A landscape with many valleys, sampled at points; each row gives a point and its height.
A ball rolls from a point to the lowest of its 2 nearest points, and stops where none of them is lower. Distance is the straight distance between rows; heights are no part of it.
<824> height 38.0: [ -1  14   1 -19   7  17  28   2   1  -2 -18   7 -36 -37 -36 -13 -27   9
  25  -7  13 -11 -25  -8 -14  22   4  29  28  -8   7  21   0  11  13   0
 -21  -5  -9 -14  20  -2   0 -30  14  22 -21   0 -24 -21   1]
<861> height 32.3: [ 20  -2 -12 -17  -6  17  20  10 -10  16  -9  19 -33 -24 -16   4 -24  19
  -2   5  18  -6 -21  -7  -3  14   9  67  -9   5   3  22  -4   4  27  12
 -27 -35   2   4  40 -11   2 -21  10  37 -23   7  -8 -18  21]
<888> height 24.2: [-14 -11  -7  -4  18  -1   3 -31  -5   2  16  30  -5  14 -13  47 -20  14
 -27   6   8  34 -13 -16 -32   6  27   3 -54 -11  52   6 -18  24  33   5
  20 -20 -15  18   3  17   6 -19  -1   8 -10  19  41   2 -19]
<134> height 32.4: [-52  22  17  14 -23 -31   0   4  -4 -25  22  13   2   8   5   4  13   6
   8  11 -32   0 -12 -10 -25  30  -5 -28 -22  19  31  15  -9 -19  10   0
   5  33  13 -14 -49  -8   4  32  20 -39  25  -9  34  -3 -59]
<722> height 32.0: [-40  -2   2  22  -9 -23 -40 -13  -2 -26  49 -10 -18  23  28  18  29   8
 -17  -4 -11  -4 -30  28  -3 -13  -5  -4 -41  24   5   6  -9 -15  27   5
  14  -4  32  -1 -32 -12 -13  -6  17  -6  20   0   4   1 -24]
<944> height 66.8: [ 15  24 -10  16   2   9  22  16  11  -8  -7   5   9 -23   9 -22 -14  10
  18 -27   1  -3  24  -8   1   6 -15 -32  44 -43   1  -6  14  -5 -18  -4
  11  12 -20 -12  -4  10  -6  12 -30  -6  -7 -12  -7 -12  -7]
<615> height 15.5: [  5  -6  -4 -20   9 -15  20  18 -10   2   5 -14  -8  15 -28 -13 -23 -22
  15  10   5  12  -9  16 -16  -9  13 -45  40 -14  26 -23 -12  17 -25  -8
 -31  -9 -39 -23 -23 -14   0 -21 -36  -2  14  -8 -35   7   4]
<146> height 25.0: [  4  31 -17 -20  21   5  -7  -2  -1 -19   3 -31   3  -4 -30 -19 -26 -16
  16   0 -10  17  -4  22  -8 -12   5 -14  21 -10  25 -24  15  26 -20 -26
  -5  21 -45 -10 -23   1  -7 -15 -28  -1  10 -24 -25  -6   0]
<397> height 46.3: [ 26 -25  -6  34  28  13 -13 -14   2  14  12   9   4   9  16  14   0  -3
  -6 -21  17   3   2   7  28 -15  -5 -33  -2 -18   1  -9 -11  12  13  -6
  19 -22 -18  14 -10   5   2 -14 -12  -1 -13  16  -2   4   3]
<278> height 66.9: [ 10   7  17 -11  13 -20  -1 -14 -17 -10  19  -1  24   9  13   7  -7 -20
  -9   7  -9  -4   9  18  -8 -23   6   6 -14 -11 -11 -19   4  31  18  37
   3  22 -42  42   1  49   4  18 -15  16 -14 -20  20  -7   8]
<885> height 22.7: [ 10 -18   8  11 -20   2 -20   0   3  16  18   1   4 -12  21 -16  20   8
  -5  -2  13 -42  26 -22  46   5 -27  48 -37  -3 -47 -18  -2 -17  17  12
  20   9  65   7  31  11 -20  21  25  21 -36  14   7  24  21]
<648> height 19.2: [ -7 -16  22  13  -1 -15 -38 -19  -2 -13  31 -25 -25   4   6   8   3 -13
  20  -3   8  -8 -26  36  14 -22 -13 -14 -20   7  -4  -8  -8   8  22  16
 -19  -9   0  21 -28   6  -9 -31   4   8  -3   0 -29  -9 -11]
<999> height 33.4: [-44  19 -42 -29   1   6 -14  -1   5 -13 -36 -20   5 -13  -3  -3   5   9
 -30  29  -9  42  -5  17 -12 -16  -5  59 -26  26   1  16  32 -14 -13 -37
  -2  17  16 -29   7 -32   7 -11  12  -2  40  -6   7   4  14]
<1004> height 87.9: [  7   7 -19 -11 -19   2  23  31  10  22 -10  31  -1  12   6 -13 -21  22
 -18   7   5  -2   0   7 -20  21  29  27  26   5  12  23 -15  -1  -4  14
 -35 -34   5 -45  10 -27  15   1  -3  13  -2  -1   4   4   3]
<701> height 43.9: [ 19 -21   9 -19  20   6   4 -23 -17  12 -27  14  19  26 -21  45   8  -3
 -17   3  -1  36   0 -19  -9  -8  22 -23   2  20  19   2  -7  27  -8  -4
  10  -8 -15  23  10   0   9   6   5 -11  15  15  21   4  16]
<646> height 72.1: [-27  33  -1 -20 -21 -18  -6  37  17  -9  -9  23  39 -16  12 -48 -20   5
   1  21 -10 -15  18   3  -1  22  -3  46   8 -14 -16 -26   9 -16  -7  10
  19  46  11 -34  10  41  15  29 -19  24 -16 -16  10  27 -27]
<159> height 26.6: [ 24 -16   7  14  -7  13   3   1 -15  19   8   9 -28  -6   8  26   0  11
 -18   6  20  -9 -19   6  -5  -7  11  39 -14   4  -9  18 -11   3  40  27
 -27 -51   0  20  24 -10   1 -19  17  32 -17   4 -15 -20  24]
<300> height 62.2: [ 31 -26   9   6  14 -14  39  10  -5   6  -3  29  10   2   0   7 -15 -11
  23 -13  25   2  18 -11 -16  -1  10 -64  37 -54   9 -15  -9   9   0  16
 -17 -16 -44  24 -10  30  11  -2 -44  -4  -5   7  -2 -16   3]
<195> height 37.8: [ -2  27 -20   0  11  34   4 -17   7   0  -7 -13   7 -13  -9  -6  -5   8
  -7 -12 -12  17   0  -7  11  -1  -5  21  -3  -3   2   0  20  12  -4 -24
  28  18 -14  -5  16 -13  -8  -6   3   3   0 -11  -1   4   4]
<76> height 34.3: [-12 -36  27   5 -15 -32 -22  22   1  18  -9  22  24  12   5 -11   3 -12
  29   7  17 -28  -5  14  17   1  -6 -13  21   5 -29 -18  -3  -7  -8  24
  -7  34  20 -11   0  37   7  14 -15   9  -8  -1 -11  28 -19]
<825> height 40.2: [ 10  27  -1  30  -7  20  29 -16   4 -17  23  -6  -6 -32  29  -8  12   4
 -29 -15 -20 -18  40 -52  13  29 -15  29 -34 -27 -14   7   1 -12  21   8
  32  16  10  21  17   9  12  12  16  17 -42  -2  32 -18  -1]
<809> height 53.3: [ 22 -13   8   2  14  11  20  -5   6   0 -37 -12 -15 -13 -30 -16  -8 -18
  43 -36  14  -6  16 -25  46   4 -16 -62  50 -29  -4 -16  21  -3 -31 -26
   9   7 -21  15   0  13 -10 -19 -21 -16   4  16 -30   5  -7]
<392> height 49.3: [ -3 -32  10 -19  26   5 -12 -29 -14   2 -34  -1  -1   8 -41  30   7  -9
   9  -1   9  28 -24  -1   7 -12   2 -17  -8  21   8  -5  14  11  -7 -17
  12   4  -1  23  -1  -1  -9 -13  15  -9  20  21  -4  18  12]
<740> height 26.3: [-51  -1  17   8 -19 -20  -4 -22  -6 -15   3  19   5   3  -4  17  18   2
  -3   6 -25   5 -14 -20 -16  18  -6  -8 -38  20  19  13  -5  -8  12   0
  27  29  19   1 -22   8   4  23  32 -16   5   5  32  10 -35]
<496> height 47.7: [ -1   7  19  14  -8  -6  25  10  -5  -4  39  -2 -36 -27  -7  -9 -14  -2
  32  -8  14 -24  -8   7 -32   7   2 -22  22 -23  19  19 -32  11  18  17
 -58 -20 -11 -11 -31 -14   9 -36  -9   9 -16 -13 -33 -40  -6]
<546> height 51.9: [ 36 -22  -8  26  16  16   0   3   2  18   7  23  14   0  21  14 -11   2
  -7 -10   6  -4  15  -6  12   2   5  -3  12 -25   1  -5 -11  12  13  22
  12 -19 -15  16  21  20   7   9 -19   4 -20   6  16  -3  10]
<685> height 10.0: [-12 -30   3  10   8  -7 -15 -22 -15  -1   3   9 -16   1   4  61  37  23
 -16  -7   9  16 -22  -7   2  10   0 -20 -50  15   2  24 -25  -8  35 -12
   6 -51  35  25   1 -28 -12 -11  41   0   2  33   0  -5   7]
<443> height 45.9: [-24 -30  32 -31   1 -40   9 -24  -5  -7 -41   6   9   4 -45   7  -1 -28
  42   6   4  -6  -9 -24  -7   4  10 -39  12  11  -9  -4  13  16 -19  -9
   8  56  -2  22   4  45  -6  16  10 -18   5  18   1  18 -13]
<194> height 42.0: [ 25   2 -22 -48  18  21  23   8  13   3 -29  10  22  -6 -16   3 -17  12
 -20  25 -23  10  29 -36  12  23  24  41  -4   2  18   2  12  12 -19   6
   8   2  21   7  64  13   0  36  10   0  -2   6  52 -11  28]
<219> height 26.2: [-39   1   5  23 -14 -20 -33 -26  -7 -23  47 -37 -33  -2  29   3  22  10
  -6 -11  10  -4 -27  26  17 -16 -26  18 -52   7 -12   2   0 -24  38  -1
   8  -2  37  15 -23  -9 -18 -28  15  20  -4   1 -33 -12 -15]
<875> height 37.4: [  7 -24   4 -38  20  -3  12  -8  -8  14 -36  32  10  14 -31  38 -12   1
 -13  29   3  30  -9 -12 -24  -3  27  14  -8  20  28  16  -8  26   1  14
  -8 -10 -14  13  25  11  17  -4   4  13  10  13  23  -4  11]
<1018> height 39.7: [-31  20 -17 -10 -25  15 -15  -1   7   2 -25 -15  -1  -8 -14  -6  25  17
 -12   2 -11  15  -5  -1   4  15 -19  27  -9  36 -15  17  23 -31 -23 -41
  10  20  39 -18   7 -45 -13   7  38 -18  24   1   3  17   5]
<765> height 66.2: [ 25   4  11  -3   3 -24  40   9 -11   2  22   0   0  14  -4  26  -2 -16
  20   0  11  -6   8   2 -35  -2  21 -45  25 -26  16   3 -28  19   0  32
 -44 -19 -41  10 -18  16   8   0 -37  -8  13 -15 -10 -31  14]
<950> height 27.1: [  1 -18  25   1  -3 -24 -40   4  -8   4   2  -7   2  22  12  -5  14 -21
  20   6  10 -15  -8  33  19 -24 -22 -18  12  20 -28 -14   3  -2  -1  14
  -8  21   7   7 -19  20  -8  -6  -3  -3   3  -9 -26  15  -7]
<516> height 32.9: [  4  23 -18   0  21  26 -13 -16  -4  -6   6 -32   2  19   1   2  -5  -7
 -11 -11 -13  27 -10  21   8 -32   5   2  -1   6  13 -21  13  12 -15 -31
  20  11 -33  -7 -15 -10 -10  -7 -15  -6  14 -19 -15   7   7]
<534> height 53.9: [ -3  22   4  -9   3 -20 -30  -3  -2 -24  45 -34 -10  20   5   4  15 -24
  -6  20 -21  -1 -14  44 -44 -35   8  -1   0  26   4   3 -14  17  -3  26
 -24 -14 -21  10 -35   4   0  -3 -12  -9  25 -28  -7 -17   2]
<84> height 47.1: [  1  -6   5 -13   2 -15 -30 -13  -7 -20  38 -41 -21  28 -19   2  14 -36
   4   7 -13   5 -10  35 -23 -41  10 -39   6  29  17 -16 -18  16 -22   4
 -29 -23 -34  14 -40 -12 -13 -17  -5 -14  36  -8 -23  -9   5]
<823> height 48.6: [ 20  19   1  48  20  21  31 -10  18  -3  31  -7  -9 -43  30 -10 -11  15
 -11 -22  -1 -15  24 -31   4  15 -14  -4  -8 -40   3  27   6  -3  25   7
  14  -9 -27  30   2  14  17  -2  -3  12 -25   8  15 -42   3]
<476> height 63.3: [ 24  15   3  15 -19  29   3  13   4   9   0  -8  23  13  29   2  24  13
 -20  -5 -16 -15  22  -9   5   9  -4  15   8  32 -20  17  -2  -9 -15   5
   3  -5  20  -4  18 -23  -6  46  14 -26   9  -9  31   2  18]
<931> height 39.1: [-23   1   8  33   6 -12 -28  -8   5 -21  37 -14  -7  20  14  -5  33   0
  -1 -22 -10  -1 -15  19  16 -13 -15 -52  -7  13  21   1  -6 -10   3 -17
  13   3  12  -3 -56 -19 -18  -2  -6 -24  23  -6  -2  -8 -25]
<93> height 30.0: [ -9 -41  -4 -23  16 -11 -41  -8 -16  17  -5  -1 -34  26   0  23  -5 -11
 -22  29  26  28 -29  41   4 -27  11   6 -14  12 -12 -10  -9  -9  16   0
  -7 -40   2  14  -8 -27  -6 -41  12  20  24  33 -29  21  14]
<54> height 71.4: [ -4  19 -15 -20 -11  -8  27  33  19 -15 -16  25   4 -34 -12 -32 -32  14
  38 -15  11 -14  13 -11 -11  29   2  -5  57 -54   6  -9  12 -12 -14   3
  -4  16  -4 -30  16  28   2   0 -24   8 -22 -13 -17  -4 -23]
<316> height 69.9: [  7  44  -5  -6 -15  21  14   6  11 -14   0 -26  15 -14  21 -30   8  16
 -20   1 -18 -21  22   3   2   6  -1  67  -9  19 -36   7  19  -7 -10   1
  10   3   5 -18  30 -11  -2  41  11   2  -4 -18  20   2  19]
<248> height 18.2: [  9  -4 -32   5  28  23  10 -30  -8  12  12  15  -6  16  -3  54  -4  15
 -37   6   8  35  -4 -35  -8   6  24  11 -52 -17  39   5 -22   7  29 -14
  21 -32   0  15  22 -14   9 -21  13  -5  -8  19  36  -8   6]
<692> height 41.2: [ 25 -13 -14  37  25  23 -24 -16   7  16  16 -27 -10  19  32  -6  -1  -4
 -17 -28  17   6  -6  17  39 -36  -7 -34   7 -18  -7 -10  -6 -11   5 -27
  18 -42 -21   3 -28 -28  -3 -27 -21  -4  -5  15 -21   9   9]
<873> height 66.4: [ -9  -3  -9  -3 -11 -15   1  45  17  16  -6  54  33   0  19 -11 -11  10
  -8  34  -8 -17  19   2 -17  18  16  30  -7  -9   1  -5 -11 -16   5  33
   0   8  15 -29  21  39  29  27 -17  12 -16 -10  35  25 -22]
<748> height 50.1: [-12 -44  30 -27   9 -19 -15 -20 -16   5 -57   9  -8   3 -50  23   3 -20
  43   4  17   9 -29  -5  14   1   0 -30   4  29 -11  -5   8   5  -9 -13
  -2  18  15  17   9  15 -11  -9  24  -8  10  34 -22  24  -6]
<87> height 60.0: [ 17  16   0  15   9 -22  12   7   0 -11  44 -20   3  -2   5  -7  -1 -18
  21 -11  -9 -11  17  16 -25 -24  -4 -56  16 -44  15  -3  -8  11  -3  19
 -28  -8 -47  28 -46  18   2   1 -39 -17  11 -15  -4 -41  -1]
<323> height 13.7: [  8 -35  19 -14  -7 -10 -24 -13 -10  10  -9   7  27  -9  -6  -5  23  -6
   4   2   5 -20  17 -25  45  -1 -19  30 -24  11 -46 -26   4   1   2  15
  27  27  35  25  33  31 -14  21  24  26 -28  21   8  34  13]
<492> height 23.1: [ 18  -9   0 -24  -1  19  -1 -17  -8   6 -13 -17   7 -17 -14  -8  11   0
   1   7  -3 -13  17 -23  31  -5 -14  51 -14  20 -33 -12  18   2  -8   8
  25  18  22  24  54  13 -20  30  26  13  -6   9  16   8  36]
<389> height 57.5: [ 37 -21   8   5  28   7  36   2  -1   6 -29   5 -11  -5 -19   7 -17 -16
  27 -23  20  -4  19 -28  21  -2   7 -64  48 -33   3 -13  -2  11 -18  -5
  -1 -21 -44  17   0  11   6 -12 -27 -10   1  22 -14   0  12]
<601> height 41.0: [-20 -27  28 -21 -12 -43   5   6   3   4 -33  16  29  -2 -23 -10  -7 -22
  37  10  13 -19   2 -15  -2  14   3 -21  30  -5 -23 -19   7  -4 -26   4
   5  56   5   3   8  55  -2  28  -9  -3  -6   3   4  27 -17]
<161> height 61.5: [ 13 -33 -15 -19   0  15  13  18  12  33 -20  56  11  16 -15  22 -19  12
 -14  21 -14  13  18 -43  -6  31  21  -6   4 -13  33   3 -24  -3 -12 -13
   8 -14  47 -23  38  -3   3   5  12  -7 -10  20  36  10  -6]
<347> height 31.5: [  3  -6  13  42 -29   5   7  -3   1  -5  36   4  -8 -32  37 -17  24  13
 -14 -15   0 -43  20 -31  21  23 -21  35 -32  -2 -26  14  -9 -23  33  15
  14   0  39   2  17   3   6   6  25  18 -48   3  11  -6  11]
<880> height 48.3: [ -3  21   2  17 -25 -17   1  34  -9 -22   4   9  40  19  45 -11  20  -1
   3   0 -27   1  34   0  -6  16 -15 -26  16   0  -6 -11  13 -37 -13   4
  14  29   7 -24 -29   4   7  54  -7 -44  27 -28  22  13 -25]
<337> height 54.9: [ -7  40   0  38  -5  19  12 -12  15 -18  32 -24 -16 -24  33 -32  -3  16
  -2 -24  -7 -14   7  -1  11  -1 -26   2  -4 -21  -8  13  12  -7  22  -6
  11  13 -13   2 -22  -2   4  -8 -15   6 -21 -15  -7 -28 -12]
<871> height 78.7: [ -8 -22 -14  -9 -14  -2  -6  30  23  18 -30  32  23  -9 -19 -19 -11  11
  16   5  -6  -7  12 -13   8  21   7   3  34 -13   2 -18  14 -15 -28 -19
  15  28  35 -35  18  12  -1   7  -6  -3  -7  13   8  31 -18]
<789> height 65.4: [  9  41 -14 -11  13  11 -14 -27  -7 -21  19 -57  -2   4  18 -10  -4  -9
 -21   5  -2   2 -10  21   9 -30  -4  59 -31   7 -32  -9  25  14  14   9
  13  17 -36  19  15  13  -7   1 -10  22  -6 -26 -12 -11  18]
<1014> height 49.1: [ 25  10   4  16  14  27  -5 -13   6  10 -21 -34 -16  -9 -14 -40 -16 -11
  43 -28  16  -6  10   0  62 -18 -25 -37  35 -20 -11  -8  17  -6 -24 -34
   7  -7 -22  12 -17  -6 -12 -32 -27  -1  -2   7 -48   4  -3]
<899> height 35.7: [  6 -19 -27  13  14   8 -40 -11  -5  15  23 -23 -17  46  28  11  -3  -7
 -30  -4  12  22 -22  42  17 -34   6   6  -2   0  -8 -26 -11 -10   6 -20
  17 -32  -2  -7 -15 -26  -8 -39 -11  10   4  10 -23  22   9]
<989> height 60.6: [ 18  41  -3  38 -10   3   5  17  28 -11  35  -8   2 -27  55 -48  -7  18
   7 -15   0 -17  27  -1  10  -1 -47 -19  17 -57  -3  -8  19 -23  -1   1
  16  13 -22  -8 -31  14   8   4 -40  13 -15 -16 -11 -26 -17]
<752> height 61.2: [ 16 -12  11  -3  -1   7   9   6 -10  14 -28 -12   0  20 -14  -3   4 -16
  13 -23  16 -12  -2  14  18  -7   2 -32  33  20 -16   1   0   1 -30 -10
 -17 -11  -8  -4   1 -21  -9   1   1 -16  21   4 -24  16  23]
<559> height 67.0: [ 24 -19 -29 -15  -2  35  16  13   7  34 -20  15  -1   4 -17   6 -14  11
 -21   2  -6  10  18 -39  12  23  18  -4  17 -10  14  -3 -15  -6 -22 -25
   2 -32  36 -23  30 -50 -12   4  22 -13  -2  24  19   7  23]
<275> height 56.8: [  0  10  17 -10   9  -7  11  -1 -10 -10 -18 -19   6  17 -21   4  14 -18
  12  -6  -2   0  -3  13 -13  -7   4 -30  26  26  -5  -1   7  17 -31   0
 -22  20 -13   3 -15  -2  -4  13  -3 -30  34 -17  -9   2  15]
<892> height 45.2: [-14  -4 -10  -7 -34  12   1  11   8  13 -32   1   0  13 -18   0  24  12
 -10  -9  -6  14  -8  -1  -6  15  -3 -16  21  38 -12  26   0 -28 -33 -37
 -17 -10  40 -26  -8 -67 -13   5  40 -27  34  10   1  12  11]
<801> height 60.7: [  6  36   3 -12   8   3  -2  -7  -4 -22  15 -28  -7   7  15   3   4  -2
 -24  17 -12   5 -15  34 -24 -24   4  39 -11  22  -8  10   7  17   4  20
 -11   0 -26   5   1   0   3  10  -2   6  13 -27  -2 -21  19]
<30> height 45.5: [ 18   0  -2  26   8  16 -27 -10   5  18   2 -32 -23  12  16 -33  -9  -7
  26 -26  22  -7  -5  17  58 -25 -30 -23  16 -16 -12 -12   3  -7   2 -23
  -3 -27  -8  -2 -24 -24 -16 -45 -24   6  -9   9 -46  12  -4]
<364> height 80.7: [ -8  12  22  -1 -29  -1   0  13  -4  -3  -2  -4 -12 -22   3 -11   6   9
   3   7   5 -29 -10  14 -16   6 -14  33   4  26 -29  23   1  -9   7  10
 -25   6  18 -12   1  -6   2   0  17   9  -4 -16 -20  -7   8]
<991> height 42.5: [  4  21  -8   4   8  26  26  -2  -1  -5  16  -4 -43 -31 -15 -15 -38  11
  20 -14  15  -5 -20   4 -12  12   5   6  20 -28  20  15 -13  19  19  -2
 -32 -24 -28  -6  -6 -25   3 -43  -9  24 -27  -7 -27 -30   1]
<783> height 40.7: [-16  20   8  26 -12  -8  12  21 -10 -18   3   6  18  13  25   2  34   6
  13 -11 -28   6  11 -11 -13  23 -10 -42  16  16   8  15  -1 -28 -13  -7
   6  23   6 -19 -40 -27   3  38   8 -52  37 -22  21  -1 -27]
<445> height 56.9: [ 24   4  -3  30 -18  22   4  23   8  17   6   1  10  10  25 -10  12  15
  -4 -19   7 -23  15  12  15   2  -1 -11  25   6 -21   7  -8  -9 -13  -3
 -10 -24   9 -20  -3 -32  -5  15  -1 -21  -2  -2  -1   1  15]
<32> height 20.2: [-56  -4  26 -22  -9 -36 -11 -21  -4 -13 -14  13  13   5 -13  13   9 -12
 -16  36 -21  17 -21 -10 -30   0   2  19 -50  28  12   5   3   3   8  11
  15  37   4  11  -7  28  13  21  27  -3  10  16  34   5 -25]
<416> height 40.3: [  3  10  -4  -3  19  12 -29 -28  -3 -19  29 -60 -18  27  -8   7   8 -29
  -5 -13 -10  27 -15  32  12 -54  -3 -23  -7  20  11 -25   1  20 -16 -16
  10 -12 -39  28 -34 -12 -28 -18 -16 -14  32  -8 -19  -8   8]
<375> height 55.1: [ -3 -20  -3  21 -15   4   2  25  11  29  -8  52  20  17  11  17  16  13
  -7   4  -9   2   2 -23 -11  31  12 -22   5  -2  15  16 -28 -16  -5   5
   0  -9  42 -26   4 -16  14  12  16 -20  -3  14  24  15 -20]
<805> height 26.8: [-62  11 -13 -27   5  -7  -6 -11   8  -9 -23   2   2  -9 -21   8   2   9
 -26  37 -20  40 -19   3 -31  -1  12  41 -46  30  26   7  13   1  -1  -3
   6  30   4 -14   3   4  20 -10  18  -3  31   4  30   1 -18]
<735> height 18.7: [ 25 -27  25  -1  -5   3  -1 -12 -22  16 -22  13 -11   2 -10  47  24   2
  -6   1  19   3 -10   1  -5   5  12 -10 -12  23  -7  23 -20   8  17  20
 -22 -47  17  29  18 -14  -1   0  24   9   3  24 -12  -8  24]
<38> height 51.0: [-12   1  23  -9   8 -19  18 -23  -7 -15 -21  -9  10   2 -34  -3   1 -20
  35 -18 -18   7   8 -12  -5  -2  -8 -57  19  -3   5 -13  18  18 -24 -14
  11  44 -17  24 -20  25 -10  15  -6 -33  12  -5  -2   2 -11]
<168> height 76.2: [-20  24 -22 -29   3 -12   0  33  19 -18 -26  25  47 -17   1 -40 -26   4
  -4  24 -15  17  19   6  -2  15  23  41  12  -5  16 -16  38   0 -14   0
   5  31   4 -39  26  34  27  24 -20  15   2 -18  12  22 -18]
<182> height 53.4: [ 20  -4  22  29   7 -17  10  -2   1 -12  49 -20 -25 -22   8 -20  -4 -20
  36  -6  11 -35   7  16  -9 -12 -12 -34   9 -19   3   4 -20  14  11  21
 -47 -18 -28  19 -37  10   9 -28 -25   1 -11 -18 -28 -39  -1]
<690> height 32.5: [  3  -7 -16 -42   8   6   3   9   8   6 -30  13  23 -19 -24 -27  -9   7
  -1  19 -15  -5  26 -24  16  15   4  51   4   3 -11 -15  20   9 -18   4
  23  31  22   1  48  29   0  27   2  20 -13   9  32  14  12]
<623> height 75.1: [ -7   2 -18 -19 -15 -11  10  49  19  -3 -31  25  25 -13 -14 -32 -26  14
  26   4   8  -4  11   1  -2  18  17  -6  56 -36   9 -24  18 -14 -34 -14
  -4  27  15 -56  12  16  -1   5 -24   8   3  -8 -19  27 -26]
<86> height 24.6: [ 12   9 -47   8  20  39  17  -4   1  15   9  17  -2   8   2  24 -21  12
 -34   6 -10  34   3 -30  -8  13  21  19 -25 -25  38   3 -11   5   8 -16
  20 -21  -7 -14  22 -26  10 -20  -2   5 -13   2  23   2   1]
<342> height 77.4: [ 16   7  22  12 -38   4 -11  11  -1  -3   5 -26 -18 -13  29 -24  14  10
 -11  -1  14 -36   0  29   4  -8 -15  62 -13  28 -57   8  19 -19  13   8
 -13 -13  33   5   9 -14 -15   8  14  16 -20 -19 -26  -5  18]
<741> height 59.5: [ 19   5   0  -5   1  -6  16  20  -3   9  -4  31  42   7  16   6  -4   2
  -5   8  -9  -5  28  -4 -14   9  16  19   4 -11  -7  -3   5  10   5  37
   2   9 -17  13  28  37  14  34 -16   6 -12 -16  32   0   5]
<1012> height 30.2: [ -9 -15  -3 -14   7 -13   9   5  -1  17  -4  49   9  24  -9  36 -15   1
 -23  26   1  29 -10  -6 -43   3  33   6 -24  -4  49  10 -23  17  21  19
   1 -14 -10  -1   4  20  23  -6  -6   8  -6  10  33   3 -17]
<562> height 50.2: [-17 -23   7  15 -18  -5  -6  13   0  15 -20  29   4  12  -9  13  20   7
   1  -9   6  -4 -15  -5   2  20  -3 -30  19  18   6  15 -19 -19 -12 -15
  -6  -6  44 -30 -15 -37  -2   0  23 -25  14  16  -2  17  -7]
<807> height 17.0: [-37 -19 -13  14   0 -16 -13 -26  -2 -11  11   9 -15 -21  -4  31  27  23
  -5 -12   5  -5 -13 -33  13  17 -27  -1 -67   4   1  16  -7 -20  37 -24
  26  -4  53   9   6 -13  -8 -11  48  -2 -21  27   3  -3  -9]
<297> height 73.8: [  4  36  -4  -7 -23  15  -7 -10   3 -11   4 -45  -7 -20  16 -24  14  11
 -19  -4   5 -16  12   1   8  -8 -22  85 -34  26 -59   7  34 -15  -9 -15
  16   8  15   2  28 -22 -18  19  20  22  -5 -14  -7  -1  25]
<57> height 31.4: [-17  17 -31  18   5  24   1  -1  12   5   0  24   3  -7   3   5 -11  14
 -11  -1 -19  17   3 -15 -14  22   0  11 -16 -19  24   4   3  -6  10 -11
  24   6   6 -21   7  -4   5 -10   6  -7 -17  -4  17   4 -22]
<893> height 70.6: [ 22   6  16  11  19   5  -8 -29 -18 -14  33 -40  -1   2  30   8  -3 -25
  -5  -7   1 -10  -3  24  18 -36  -1  13 -21   3 -19 -13   5  27  29  30
   6  -1 -51  53  -1  36   2   0 -15  17 -15 -21  -3 -25  26]
<326> height 24.0: [ -2 -25  -1 -35   2 -16 -14  10 -16  14 -11  -9 -31  14 -22  -5 -19 -17
 -13  26  18  14 -33  30 -18 -18  15 -16  21  20  11  -4 -11   8  -9  -1
 -37 -30 -20 -16  -9 -39   5 -31  -7  12  19   7 -31  12  13]
<941> height 84.6: [-20  25   6  -9 -19 -17  20  31   5   2   1  10 -10  -2   0  -3  -5   8
  -9  25   1 -10 -19  18 -47  10  15  25  12  18  12  28 -19   1   2  22
 -56 -14   4 -41  -7 -15  23  -3   7   7   8 -15  -5 -21  -4]

For each start below, name the point where the ball stops.
<701> => <248>
<275> => <648>
<748> => <648>
<182> => <685>
<789> => <615>
<989> => <323>
<389> => <692>
<941> => <445>
<278> => <692>
<646> => <692>
<161> => <32>

Call two points neighbours if one is among the 2 nearest of the other. Go from one point of each pair to the other, from neighbour to neighbour, staying as low as possible. Name the highest point that can't be avoided.
<692> and <445> => <752>
<685> and <32> => <740>
<248> and <615> => <195>
<692> and <648> => <748>
